Each row is a point on a tangle of strands that fork, close into loops and nearly touch. The rows are in no order.
(in the rows, 128 means zero)
Points whose rows are less than 122 apart are linked; no others are. Some points are linked to none.
depu: [146 122 120 152 148 112 116 146  45  97 145  95 120 153 101  98 102 102
 125 130  71 103 113  92 206 231 136]
Patip: [ 89 109 145 141 106 149 159 128 156 119 125 163 145 181 135 138  79 163
 139  89 154 145 131 171  99  96  40]
difil: [123 100 135 114 122 148  98 137 133 108 125 174  88  56  59  87 164 125
  95 126 132 151 114  97  96 120 146]
vus: [ 94 119 151 106 105  93  98 132 151 151 111 150 149 141 118 136 140  80
 114 152 176 128 153 106 141  63 157]
Miru: [154 174  99 128 176  92  84 183 148 103 117 115  85 130 112  64 101 112
 150  97 112 178 164 117 135 143 174]
riri: [ 83  89 153 169 117 131 137 100 170  94 139 163 148  80 154 120 148 141
 137 100 116 141 124 158 104 108  57]
lev: [123 153 118 167 145 119 157 127 170 181 104 125 192 160 134 174  93 131
 154 138 139 131 167 157 103  81 100]
Las: [ 86 157 135 125 167 150 149 104 132  91 104 131 129 142 184 133 128 116
 163 109  83 100 105 160 168 142 124]
Gugu: [126 112 179  86  92  84  92 140  95 135 103 108  97 119 134 150 138 138
  80  98 146  90 125 113 114 150 192]
fazof: [173 146  87  81 161 104  76 161 168 124  79 120  98 192 141  74 123 122
 190 121 139 139 158 142 145 117 139]
mek: [177 147  76 145 141  94  72 186 182 119 104 127 108 153 122  68 103 151
 167 117 136 147 147 114 137 138 161]
Dibon: [103 133 133 124 108 135 124  76 137 135  90 104 144 147 182 194 120 106
 148 101 166 104 117 108 172  78 200]
rit: [122 138 130 120 107 109 103 172  84 172 152  58 123 147 154 126 169 116
 122 115  97  80 126  80 156 168 166]
duko: [ 69 101 190 116 113  57 133  76 100 151 155  79  79 101 140  92 175  99
  74 126 146 138 152 132 150 165 144]
bukiv: [ 69 142 140 124 129  93 124 132 126 137 141  90  90 112 149 142 162  70
 131 128 111 107 121 125 169 132 149]
zer: [132 111 122 174  90 142 126  81  90 109 176 158  93 116 135 120  94 144
 124 186  60 149 134 130 122 128 143]
bos: [ 76 124 145  56  87 124  74 147  92 176 140 153  94 149 108  91 139 110
 108 144 149 124 102 154 143 135 152]
zinur: [169 131  88  93  89 189  91 170 146 160 115 142 152 150 121 124 139 136
 100 151 177 129 113 106 131 106 152]
nizaz: [130 163 111 156 146 148 171 116 148 151  92 146 116 202 100 130  80 188
 161  73 164 122 139 137 102  80  85]
vila: [165  95 139 128  79 134 110  86 144 111 117 139 127  77 107 125 146 151
 136 135 108 147 155 100 105  70 184]
Keb: [112 115 194 120 101 114 140 120 140 115 141 131 107  93 139 149 126  92
  81 159 142 181 178 160 108 116 147]
raf: [147 147 110 131 162 150 119 132 197 123  71 156 168 154  94 117 108 131
 181 108 165 133 122 154  89  83  65]
rurus: [125 165 133 126 156 107 127 127 164 104  86 135 113 206 106 102  90 124
 205 113 197 160 149 175 132 102  97]
vezu: [114 139 153 134 153 139 145 130  72 147 140 128 131 141 104 109 185 170
 101 119 134  84 112  97 102 195 146]
ninak: [183 136  88  66 172 148  69 153 121 108 127 107  97 139 164  51  80 101
 172 133  77 173 138 107 146 158 143]
nogi: [146 124 108 192 143  74 154  83 114 123 127 135 130 112 146  99 117 167
 175  93  85 141 153 206  87 123  37]
Gab: [174  89 152 109 165 145  90 141  73 159 132 138 140 136  86  69 150 122
 116 154  73  94 161  56 125 149 142]
lumig: [ 90 109 111 183  73 147 180  79 143 132 118 119 181 133 167 158 110 143
 104 116 215 167 154 137 135  71 129]
Feb: [105 178 117 134 160 160 153  98 129 117 116 143 139 168 172  99 113 145
 182 126  98 116 127 187 169 146 114]
Dodu: [185 114 119 125 165 106  84 144 112 141 108 136 144 141 108 103 114 111
 130 164  48  77 158  66 149 141 151]
poz: [105 152 124 103 101 134 113 168 109 202  99 109 157 184 150 166 107  85
  98 126 194  96 110 128 143 107 130]
zavek: [ 91 150 129 139 142  87 146 130 137 163 134 107 134 137 143 145 145 102
 135 152 111  93 116 148 169 150 135]
tos: [147 164 113 192 166 104 171 107 136 104 104 122 131  98  90 130 118 143
 179 132 136 130 109 167 150 180 108]
foduv: [ 60 110 144 145 125 114 136  81 154 133 136 155 118 175 147 185 103 159
 136 124 164 129 144 122 117  60 136]
rem: [153 120  88 185 153 111 158  94 107 114 103 153 168  77 132 112 132 140
 143 122  84 126 127 194 119 145  40]
Zud: [ 96 120 124  93  89 147  68 140 143 137 147 187 120 140 112 101 109 125
 126 155 139 133 103 149 135 101 137]
vulu: [114 115 113 188 134 116 160 105 180 124 139 111 156 118 127 216 137 144
 158 113 163 143 114 104  95  79 117]
ratad: [160 169 158 148 168  93 137 128 130 122  86 139 122 130 120 119  90 140
 188 138 112 140 167 192 129 135 140]
dof: [201 130 129 126 174 123 115 181  77 119 126 122 136  87  49  59 102 162
 137 112 114 158 133  97 115 210 128]
kudan: [153 120  99 147 113 147 123 143  66 113 148 163 128  94  87 115 115 143
 110 159  74 124  83 135 127 175 108]
boko: [114 109 154 118 125 118 147  92  79 163 153 152 125  81 131 132 122 139
  78 183 106 116 137 173 136 152 118]
kebig: [188 122 102 126 136 127 124 150  60 117 140 138 128  94  43 100  96 143
 130 141  95 134 106 139 123 198  94]
suzag: [137 163 102  48 161 134 100 161  96 146  86 107  77 149 144 154 141 121
 106 110 128  94 108 126 105 118 149]
fevib: [185 141 124 151 188 109 121 189 130 117 123 109 144  93  72  62 103 138
 119 111  83 156 146  85 114 178 145]
Lameb: [172 147 129  93 130 186 124 115 131 115 151 140 131 166 160 136 106 152
 165 163  90 123 139 137 126 114 125]
rafi: [172 137  93 136 133 123 117 133 125 149 122 158 155  83 123 167 169 104
 132  75 131 119  79 134  52 105  99]
kaz: [108 119 133 134 146 125 172 129 141 174 121 125 154 102  98 165 132 110
  57 145 206 156 135 154 100 122  68]
turu: [158 123 128 109 132 153  87 192 159 120 117 164 154 112 122  98 108 144
 106 127  82 140 153 142  97 118 122]
dur: [195 137 108  86 178 139  91 163  85 136 140  98 145 124 119  43  96 100
 157 133  75 154 155  93 171 184 138]
suza: [110 139 148 115  78 114 143 130 107 180 113 101 146 140 114 128 186 129
  87  93 186 113 142  90 147 121 195]
bifez: [124 161 136 129 200  83 174 122  88 132 139 106  83 105  97  85 137 106
 129 154  99 138 152 157 143 203 122]
luno: [106 158 119 158 141 139 173 108 133 156 144 113 170 133 149 160 144 106
 144 169 121  90 116 130 183 149 130]
pesan: [148  94  96 118  90 126  72 171 160 156 151 134 139 100  76 111 143 120
 123 139 142 103  67  92 126 144 117]
Pabev: [141 182  93  87 171 153 122 144 129 153  79 112 115 163 147 173 119 100
 121 120 153  99 104 115 118 102 153]
vevuk: [106 101 139 117 126 136 140  52 119 174 145 139 142  64 152 124 112 156
  76 181 145 138 148 197 144 108  98]
Zal: [120 163 163 110 176 108 132 134 137 139  93 143 134 164 150 120  97 110
 166 146 102 138 185 196 115 114 120]
Sot: [160 123 145 105 152 162  96 173 148  89 119 169 140 138 149  80  81 170
 147 116  63 134 153 162 108 142 130]
pera: [ 90 117 174 128 134 122 151  86 149 100 135 153  93 102 163 139 128 124
  81 153 134 179 181 177 119 109 122]
meso: [108 169  92 164 111 169 168 122 127 127 117 142 126 146 145 143 147 123
  72 147 209 164 132 118 128  84 159]
bel: [115 119 123 180  83 158 141 137 145 104 154 150 156 130 176 134 110 181
 135 119  91 110 106 152 128 148 106]
vogez: [ 88 140 142 146 133 125 157 130 156 115 111 157 146 185 153 151  69 124
 124 132 171 153 141 194 111 119  66]
guf: [ 93 129 189  89 166  86 153 132 138 174 140 104 143 125 125 148 146  70
 105 150 149 130 165 150 122 139  88]
vatep: [165 102 105 181  84 106  96 125 101 158 140 145 158  79 141 134 161 108
 141 138  59 122 142 112  86  83 112]
dus: [ 71 116 140 124  87 143  84 157 153 116 129 156 143 111 168  80 151 106
 113 107 102 117 138 131 186 130 176]
rozel: [146 127 135 121 111 156 132 142 130 107 103 147 104  76  80 108 173 143
  75 113 157 159 137  99 100 114 183]
gav: [ 91 139 133  68 102 113 100 117  83 171 131 124  77 145 109 138 133 108
 101 136 178 121  93 139 136 107 176]
gonof: [103 100 161 147  99  65 170  72 119 155 158  89 117  65 124 111 143 128
  65 154 146 136 154 136 150 156 149]
gizit: [134  77 134 128  88 128  78 162 121 135 157 139 141  90  83  87 128 137
 110 131 113  99  77  86 132 174 140]
val: [135 131 135 156  92 153 155 119 143  91 123 147 115  63 114 163 154 164
  88 115 154 175 122 135  97 120 160]
les: [ 84 147 134  88 128 157 125 143  80 135  79 121 120 141 159 146 148  51
  96 116 206 143 127 131 157  75 122]
Peziz: [151  88 187 116 121 163 119 133  87 109 147 145 139  79 118 104 117 118
  88 142  86 139 138 116 132 170 153]
Rep: [176 182  75 134 132 166 152 144 119 136 145 145 122 118  92 114 135 158
 140 155 114 162 117 152  94 118 106]
loru: [ 87 129 167 142 173 107 132 128  76 139 195  78 112 141 128  60 154 108
 106 137 117 166 164 105  91 216 119]
tamo: [140 102 153 140 148 150 158 145  85 141 119 146 183  67  86 133 162 151
 103 118 126  97  94 136 106 185  71]
bokat: [ 91 144 171  64 185 108 127 161 115 115 118  82  90 120 108 136 164  65
 125 106 156 126 117 127 116 163 107]
gad: [150 103 175 123 113 175 138 104 121  91 143 150 147  68 131 129 128 122
 131 165 100 141 131 131 144 135 137]
demem: [187 121  89 151 136 107 117 157 183 110 109 115 146 127 100 174 113 158
 151 110 130 103  81 122  81 127 108]
faf: [ 95 141 166 100 110 131 148 136  88 105 121 106  81  91 157 128 168 104
  70  98 149 169 144 146 138 148 175]
Gar: [107 113 141 123 136 177 153  38 119 160 144 164 148  93 147 164 108 151
 137 178 138 154 132 176 108  93 107]
kod: [119  84 146 130 161 135 170  83  80 162 118 141 170  64  96 153 147 144
  93 149 148  93  90 155 126 176  58]
zolem: [167 114 119  91 171 117  75 181  80 135 139  93 127 127 130  64 103 114
 122  99  86 120 125  59 155 206 144]
rodel: [133  69 143 132  74 118 118  73 125 154 131 134 193  53 132 153 138 117
 140 137 134 145 136 162 116  72 102]
Kera: [108 139 161 123 155 137 126 141 108  98  98 117 129 109 196 168 134 112
 123 115  71  94 134 153 150 149 143]
kule: [116 172  80 154 125 101 113 208 144 168 115 136 143 146  90  68 136 144
 132 115 140 146 145 156 155 144 126]
Tutek: [ 90 184  76 127 136 123 111 185 152 146 102 159 132 182 121  71 121 115
 143 109 162 129 119 159 178 138 124]
bipa: [107 102 109 124  93 183 146  20 119 158 119 146 156  93 135 144 118 158
 156 143 162 154 123 154 130  67 138]
kif: [140 127 138 138 131  97 115 159  41 140 165  66 144 177 120 105 139 116
 128 131  82  92 128  80 149 212 134]
Vita: [183 146  76  58 176 127  71 151 142 116  97 101  87 163 159  78 113 111
 186 136  91 139 141 131 141 138 140]
Pedig: [191 112  84 152 114 127 121  91 109 109 157 126 127 111 115 195 134 147
 178 135 107 114  90  89  78  81 115]
fav: [159 103 105 155 113 116 136  90 162 106 154 123 131 105 107 191 151 131
 179 113 142 135  95  85  77  76 104]
Lebo: [ 64 109 176 127 119 102 118 114  92 137 144  86  98 109 132  67 194 110
 102  89 124 129 139  82 136 168 167]
buzil: [151 167 133 120 140 105 139 165 160 161  95 100 180 152 126 179  90 114
 157 129 146  82 116 149 137 146 138]
bodu: [ 98 103 122 118  92  95  82 125 141 162 137 177 135 112  93 147 108 127
 124 156 134 137 112 163  98  77 110]
mozal: [ 96 139 143 118 186  91 162 116 101 151 181  86  98 122 106  60 159  94
 108 156 118 140 153 135 127 208  91]
niku: [ 97 162 115  88 126 166 136  96  93 149 142 146 108 161 158 163 106 101
 125 166 158 158 127 170 128  97 127]
lod: [148 103 150  96 139 150 119  87  99 125 112 149 151 105 111 139 158 119
 138 165 112  75 120  84 179 127 175]
sakiz: [142 148  94 176 123 136 183 111 154 150 127 122 122 181 109 155  94 200
 177  55 141 105 108 121 107  95  80]
Tar: [173 162  83  51 170 135 110 157  90 132  83  61  81 130 137 144 116 121
 156 125 105  95  95 135 139 148 123]
peba: [172 140 128  92 131 170 111 172 143 165 128 124 158 120 120 112 172 131
 107 139 131 104 137  89 138 128 166]
gono: [213  95  85 152 121 158 124 103  94  69 132 139 138 116 103 169 131 145
 145 153  91 110 100  78 118 130 112]
rekib: [126 155 114 168 188 108 181  90 116 103 121 137 115 115  90 107 132 129
 151 159 102 115 120 166 159 183 114]
kib: [132 119 134 113 124 172 192  85 144 159 171 137 116 154 116 145 130 184
 173 100 110 117 146 107 119  63  71]
zova: [144 123 132 125 161 118  81 128 127  81 118 151  84 138 174 101 106 138
 122 120  47  88 120  95 131 138 177]
nadum: [140 139 123 124 143 154 100 169 166  77 118 148 145 155 152  62  94 170
 174  94 116 150 149 165 148 154 116]
riz: [125 166 117 145 161 133 142 124 159 119  61 162 122 203  91 111  93 150
 161  98 192 150 145 162 105  82  93]
Nev: [175 148  89 179 119 123 152 121 153 119 110 123 150 144 113 168  97 194
 190  99 128 115  91 138  86 113  97]
tif: [168 145 114 113 112 174 144 140 163 108 144 131 124 195 144 132 115 180
 143 114 132 132 131 120 109 106 111]
zok: [171 138  80 159 149 158 141 106  88 151 119 159 178  89 132 172 164 116
 154 102 117 111  87 133  90 120  77]
fen: [136 112 133 120 160 158 127 116 116 124 110 170 157 112  92 124 158 127
 146 160  96  71 113  99 164 134 124]
dabaf: [171 154 120  98 126 156 109 157 142 128 156 121 143 160 164 111 117 111
 154 160  84 137 151 141 150 132 142]
Zut: [116 159 141  84 170  97 131 160 151 102 122 101  96 129  93 132 126  74
 143 117 140 143 115 139 136 171 131]
rir: [178 101 101 136 181 115  83 120 128  89 113 134  99 158 131  99 112 117
 143 159  56  91 130  67 146 151 168]
vad: [ 70  85 163 145 125 115 142  86 179 101 139 166 128  95 165 125 124 138
  87 147 143 155 150 184 125 108  91]
nilu: [130  88 141 178 141 125 138 103 103  65 135 139 131 104  91 147 132 105
 109 153  73 105 121  76 183 183 129]
Piza: [ 80  72 158 140 108 139 149  71 157 147 156 132 136 158 137 183  96 160
 168 108 170 126 131 111 135  70 119]
Sefo: [126 121  90 139 102 141 112 132 140 139 112 152 138  81  98 159 164 125
 119  92 175 123  49 118  90  99 111]
fir: [154 132 127  99 129 103  88 177 142 149 120  65 117 137 169 149 144  88
 125 135 105  81 141  84 147 133 161]
moda: [138 139 143 102 130 174 147  71 102 145 156 148 126 141 152 169 101 153
 159 181 120 141 139 155 119  86 132]
togeg: [161 148 122  72 176 121  91 190  85 148 134  88 111 147 116  83 131 140
 120  93 102 111 136  92 115 199 157]
mev: [116 149 101 145  85 174 151 105 141 107 146 143 123 182 136 152 120 134
 113 140 202 165 123 101 119  66 129]
vepif: [ 70 115 164 146 135 107 127 125 108 154 164 130 107 125 105  91 191 145
  93 118 150 107 116 100 109 192 141]
luta: [168 137 113  94 136 100 101 187 171 172 102  92 160 157 135 141 112 111
 131 130 134  75 118 122 155 146 144]
bog: [116 113  93 127  63 134  87 161 139 159 128 153 140  99  82 127 142 130
 102 115 180 121  55 120 109 108 101]
sim: [134 141 130  88 151 124 105 168  81 159 140 125 114 157 109 107 142 160
 106 114 121  87 102 106 106 186 161]
toso: [163  85 129 105 127 151  80 169 101 125 163 127 129 108 131  62 107 128
  95 134  90 123  95  60 164 200 156]
Gelo: [126 120 154  98 108 144 126 110 132  48 125 148  69 164 153 139 141 133
 107 108 176 172 155 119 108  73 175]
pof: [164 154 139 172 165  91 111 141 113 114 102 123 129 132 116  89 101 129
 194 135  96 117 161 149 179 161 153]
Tana: [130 168 135 158 153 106 171 136 165  86 127 118 120 137 121 156  84 154
 150 120 137 132  92 177 131 181 125]
pipuz: [123 138 125 117 157 170 122  94 152 165  96 163 163 110  98 148 147 130
 147 147 141  86  87 115 122 100 124]
nedis: [117 162 113 151  87 145 170 123 124 163  99 129 149 120 119 153 160 139
  68 121 188 146 143 109 135  98 185]
guka: [128 116 149 115  89 124 144  86 154  65 108 146 109 140 124 157 130 156
 122 111 178 168 152 119 108  60 188]
bulob: [136 114 134 168 123 100 139 115 134 117 140 145 125 127 127 108  78 164
 172 137  63 156 162 181  81 116  66]
Moten: [127 117 118 152 107 155 163  75 149 134 185 130 126 163 130 128 126 165
 197 158 106 122 124 107 136  87  86]
kita: [104 132  95 159  90 121 134  76 117 145 180 157  82 117 134 129 119 158
 130 177  99 140 118 144 122 116 148]
fozo: [114 138 151  82 108 142 169  59 109 138 104 125 146  75 131 131 143 124
 116 128 147 154 149 164 158 116 195]
bovun: [156 154  95  76 148 130 108 243 115 132 110  49 118 143 145 126 143  91
 110 100 128 150 161 103 127 142 120]
Vul: [ 61  94 145 160 122 107 130 164 145 146 141 154 138  81 101  74 184 142
  76 104 146 117 113 124 126 179 108]
Nis: [ 82 147 154 115 156 115 144 118 133 114 101 153 115 195 167 145  75 128
 149 113 129 143 155 214 111 112  99]
lotu: [116 126 151 135 150 129 104 127  96  98 109 151 111 112 177 125 141 110
 117 122  49  83 152 111 160 132 175]
Gupat: [155 148 121 164 105 128 148 134 197 132 149  99 183 173 133 107 122 150
 210 128 122 126 151 133 163 121  86]
Meb: [139 161 134 122 135 115 165 199 131 157 146  96 133 142  91 145 144 119
  88 134 145 136 135 120  99 160 132]
vob: [ 77  96 172 106  98  75 117 122 129 167 112 163 127 113  92 114 143  96
  74 156 188 149 170 135 122  85 134]
reme: [186 137 109 142 138 125 105 195 154 123 117 131 138 102  83 102 106 141
 116 126  96 143 141 126  90 141 119]
lomet: [107 148 100 131 113 105 110 203 134 166 161 144 134 144 100  86 110 126
 108 154 112 153 143 169 126 157 123]
fafa: [118 103 144 145 120 166 147  96 162  98 130 155 158  63 132 131 168 118
 138 136 124 140 110 128 125 125  87]
zapaz: [ 64 177  97 141 139 113 151 140 118 100  96 134 103 188 155 149 110  75
 110 123 179 129 107 145 141 105 118]
Soko: [181 136 113  55 174 132 102 135 113 106 107 120 103 144 134 141 108 116
 161 153 123  93  79 135 142 177 148]
Por: [123 136 111 184 122 126 174 115 186 151 136 106 189 134 139 148 114 134
 181 139 139 140 146 163 122 111  58]
Rerof: [119 123 146 126 152 132 122 134 125 123 141 163 102  78  67 103 148 111
 107 144 114 139 114 115  95 138 109]
san: [127  98 133 189 124 118 172 140 125  83 152 137 160  69 117 141 144 121
 109 143  92 119 101 123 161 199 103]
boba: [102 144 109 101 138 111  90 175 128  59 129 116  53 185 178 110  89 126
 143  76 103 151 148 136 122 122 121]
Butel: [102 120  90 192 115 154 178  37 121 146 170 135 142 127 167 155 145 174
 173 145 110 111 120 120 143  88  83]
Pumek: [103 106 135 148 113 148 140 163 121 181 123 145 171  84 104 105 182 141
  93 104 150 112  88 139 103 173  70]
senur: [193 128 105 156 118 123 127 124 155 124 139 114 177 154 105 112 104 146
 210 162  92 112 139 126 141 121  94]
zase: [136 104 112 185 163 103 168 104 123 102 131 138 164  64 118 126 149 117
 106 151  88 117 129 160 130 165  50]
vod: [135 122 181 144 133 108 144 148 131 123 165 111 104  92 122 131 109  92
  62 160  98 186 171 143 104 150 124]
beb: [140 104 152  83 135 144  87 139 178  80  88  94 120 144 217 163 139 119
 142 105 113 101 137 102 139 108 159]
ril: [126 146 155  86 115 165 145 115  96 120 115 114 119  89 164 142 177 110
 107 123 132 147 142 135 159 122 184]
manod: [125 139 133  97 155 133 112 149 146  60 129 152  63 191 154 117 112 137
 126 107 134 156 156 120  90  97 138]
furuk: [116 191  85 116 163 142 127 166 113 133  63 120 121 201 140 153  94  76
 123 104 180 115 124 139 120  89 130]
Sut: [119 114 171 171 161 116 142 137  91 139 194  79 124 118  75  62 147 109
 101 132 111 156 140  48 110 198 126]
buf: [ 75 124 134 125 143 111 121  85 158 110 145 157  88 196 136 161  84 143
 171 127 134 103 106 136 116 105 134]
tipev: [ 87 139 107 170 135 161 176  75 166 182 140 116 174 108 144 166 136 111
 126 157 181 123 114 114 165 114 131]
legoz: [ 92 125 156 114 157 108 172 122 152 162 138 123 149 113 140 144 136  88
  61 162 176 148 167 179 137 135  83]
ber: [ 78 121 121 177 108 155 177  59 165 151 126 116 166 108 173 172 118 139
 105 134 188 144 137 141 163 103 141]
midu: [124 143 124 115 157 149 112 152 199 136  99 156 160 141 101 132 134 117
 138 129 150 108 114 120 116  95 114]
bipu: [129  99 185  77 108 133 100  78  54 151 127 113 129 112 115  98 163  92
 141 148 108  88 135  97 174 151 171]
sez: [122 119 148 117 121 126  95 157 174  94 102 137 128 191 195 155 108 145
 125 103 120  93 132 133 129 105 145]
vero: [104 106 121 137  79 163 168 139 134 122 141 155 129 149 141 143 104 180
 122  60 149 146 110 146  94  81  36]
pamo: [151 101 125 163  52 143 116 150 155  78 164 131  85 140 138 137 118 189
 105  94 134 151 117 100  82  95 121]
sona: [142 108  89 159  68 117 149  86  97 169 120 137 160  37 135 135 183 133
  92  91 134 143 108 151  97 103 124]
Keri: [ 94 156 106  84 124 155  91 176 108 118 106  97 104 148 159 134 156  65
 117 118 156 141 128 133 161  93 109]
Gobo: [ 62 139 141 111 141 132 143 108 114  97 105 156  99 131 185 128 151  89
  69 138 162 172 169 176 131  96 115]
fesi: [ 85 143 150 118  92 107 123 144 103 208 128  90 145 164 135 143 174  95
  86 120 190 106 146 107 144 117 144]
tilu: [112 116 144 117  91 100 189  41  97 139 126  97 140  73 133 112 132 123
 110 147 125 143 155 142 178 144 192]
dezub: [100 154 120 154 147 119 177 126 160 116 129 130 144 131 136 167  86 138
 109 129 160 144 113 195 114 160  94]
sames: [171 111 122 128 120 162 137  97 160 112 138 123 160 126 146 191 126 146
 150 152 140  92  80  79 151 126 167]
Dor: [159 117 141 118 103 140 130  78 168 103 107 136 128 111 115 170 141 159
 140 126 159 138 143  93 108  60 191]
beba: [180  92 128 168  87 139 100 104 125 126 150 137 140  87 109 129 138 119
 135 160  82 141 140  78 100  77 143]
daki: [136 108 131  97 111  84  71 154 167 135 132 132 102 143  90 147 130  94
 107 163 164 125 132  88 115  93 171]
todib: [167  97  87 126  95 137 140 174 171 100 150 127  94 181 130 115 107 204
 128  76 134 137 119  99  90 112  88]
Rofip: [140 173 110  99 169  86 111 189 139  97 108 117  87 161  97 118 111  93
 130 109 145 151 142 148 125 138 138]
Fusi: [ 59 138 154 101 141 142 150 111  96 140  84 114 114 114 192 148 147  74
  60 119 187 150 148 173 157 102 115]
nes: [130 132 130  95  98 135 104 128 145 123  74  78 129 141 192 180 157 109
 120 110 154 101 135 103 161  75 180]
Volev: [134 104 145 140 145 112 114 116  78  90 144 123 106 130 101 129 118  84
 121 150  79  83 102  78 193 185 152]
rigi: [163 110 153 164 133 112 138 114 124  94 146 138 106 164 120 103  66 177
 177 136  36 126 171 131 100 119 110]
zati: [156 113 180 142 168 109 115 144  80 138 178  73 116 135  89  80 122  74
 102 132  92 155 121  25 114 178 153]
palov: [117 108 118 157 103 128 149 121  69 143 166 153 115  65 106 103 136 154
  77 152  98 121  94 149 117 182 106]
Baz: [ 83  81 148 114 100  95 105 116 127 188 122 178 137  78  92 138 136 126
  88 148 147 135 138 160  93  90 100]
dag: [111 123 144 148 146 160 137  90 168 118 104 129 158 148 162 206 110 135
 153 116 149  77  93  98 146 110 166]
til: [129 174 128  98 138 119 135 210 101 155 119  52 136 160 121 144 163  94
 111 102 154 129 144 120 127 161 124]
Sutuz: [115  95 116 163  45 101 119 106 112 149 106 138 157  48 100 100 178 142
 108  98 121 122 108 133 132 114 151]
rudit: [170  95 136 152 124 140 111  98  91  73 155 163 101 146 125 120  65 170
 153 163  36 119 139 109 114 130 132]
Zil: [127 128  70 177 122 134 155  86 107 176 137 141 164  59 163 151 181 127
 107 113 127 122  85 144 108 117  82]
bega: [134 104 122 158  56 153 133 135 147  70 145 144 111 108 131 132 151 164
  97  97 168 190 125 122  80  78 120]
vok: [ 86 182  80 133 139 142 131 130 147 142 127 134 130 159 150  74 121 125
 173 136 116 135 114 187 185 154 118]
dat: [109 155  98 142  94 151 148  70  94 175 149 147 120 103 130 130 152 152
 105 176 148 141 119 146 148 109 160]
rivi: [ 90 107 107 163  62 163 176 100 130 134 161 130 139 172 144 145 115 163
 120 115 207 167 140 102 138  59  89]
Zono: [136 119 141 143 122 138 155 100 156  51 171 118  96 153 146 154 107 176
 166 114 123 109  89  99 138 153 135]
zalar: [186 116  99 196  93 135 126 129 120 109 151 121 158 134 114 108 115 138
 188 149  56 125 140 117 134 121  82]
vupal: [138 165 108  94 137 170 118 167 153 114 138 107 132 161 170 114 146  87
 139 126 131 148 133 137 155 117 125]
Keti: [130 100 128 120  86 161 177 113 120 170 167 146 124 138 138 161 119 169
 137  50 133 138 134 127 114  56  40]
lobul: [132 122 140 135 151 121 157 116 192  56 121 123 112 148 112 140 100 168
 177 104 128 102  88 124 125 147 111]
Suf: [111 158 117 104 142 127 103 172 133  66 109 129  98 181 173  89  88 143
 170  73 116 163 155 184 144 143 122]
filak: [110  84 124 136  59  78 151  60 110 158 111 117 166  60  73 100 159 148
 113 113 138 114 113 118 140 143 151]
kepuv: [ 87 150 114  73 111 146 102  98 101 120 121 136  72 150 149 155 108  98
 125 139 166 141  82 154 143  97 158]
ziver: [124 114 156 121 102 130 102 149 158 118 103 153 158 121 154 158 106 153
  98 121 125  98 117 135 128 113 166]
peb: [178 125  73  76 163 123  93 211 161 107 101  69  91 134 176 117 129  92
 120 112 121 156 149  92 122 167 145]
nufo: [135 108 174  84 160 134 100 115  50 157 152 113 130 146 107  81 164  88
 139 147  92  95 146  77 137 163 125]
noga: [119 127 173 127 145 129 134 161 131 109 158 131 113  88 117 105 133  92
  91 129 103 152 139 107 119 170 157]
ponof: [ 78 149 123 144 134  94 111 143 151  77 140 105  76 131 159 137 145  91
 131 115  95 116 119 111 153 131 163]
gufi: [ 97 135 199  74 182  99 131 133 107 160 136  95 103 133 109 133 174  71
 122 126 146 115 164 126  94 140 116]
mibi: [ 95 137 136 150 117 115 144 124 159  56 165 110  78 157 175 148 128 128
 144 105 108 124 118 110 148 143 156]
mapa: [144 149 128 130 142 135 164 169 145 153 128 126 151 114  75 167 134 122
  97 139 175 151 113 136  85 132  99]
Pige: [132 163 126 138 151  80 127 162 110 153 123  88 135 144 117  98 133  95
 178 137  99  88 140 142 190 172 142]
Reb: [158 150  97 128 174 108  92 199 154  91 126  92  85 134 150 103 115 106
  98 100  87 169 151  77 114 152 176]
mizo: [163 106  84 186 104  94 107  90  98 131 153 143 142 128 125 118 136 120
 190 131  41 110 142 116 106  95  73]
vinof: [198  80 104 142 111 141  98 108 150  89 136 129 147 116 129 157 124 142
 145 172 102  87 108  66 152 138 147]
mogap: [164 135 141  98 106 152 124 143 110 180 111 118 144 126 126 118 180 157
  88 120 144  94 140  85 129 120 204]
lipi: [162  88 125  97  98  90  72 166 170  95 137 125  91 158 121 143  87 113
 103 153 160 144 117  95  99 113 153]
Bora: [ 96  75 145 125  81 149 138  38 149 141 141 130 168 119 137 160  97 164
 171 123 166 157 143 143 138  58 136]
Zekad: [125  63 159 144  70 141 143  63 139 131 167 126 172  90 153 166 130 143
 171 121 138 165 146 145 108  73  75]
Bomem: [164 108 103 118 119 104  99 155 197 108 131 128 119 154 104 162  84 149
 135 142 156 122  87 116  94 125 125]
depi: [106 126 198  88 105 104 117 129  63 141 120  87  90 109 131 143 155 131
  77  99 146 134 138 138  99 158 182]
rubeb: [131 177 118 151 144 133 153 135 162 162  87 104 171 189 161 173 105 119
 153 124 131 100 151 151 138 114 138]
zapu: [ 69 169  89 148 149 101 137 120 156 102 121 151  93 200 128 141 102 131
 146 131 161 128 105 141 131 105 131]
bomu: [ 99 109 175 108 103 107 101 160 137 141 102 152 128 121 120 141 126 135
  87 110 157  84 115 128 133 139 181]

How many points has the smallest loop of links through each point below? Write 0 if it is on no loop.
vupal | 19
bipu | 0
Pige | 14
fafa | 9

A tip is a point with one link. Name the tips that can be reached along the links from each point below, in the order of the rows.
rivi | zinur, poz, Butel, zati
faf | vulu, kod, filak
buzil | rurus, rodel, lomet, Soko, dat
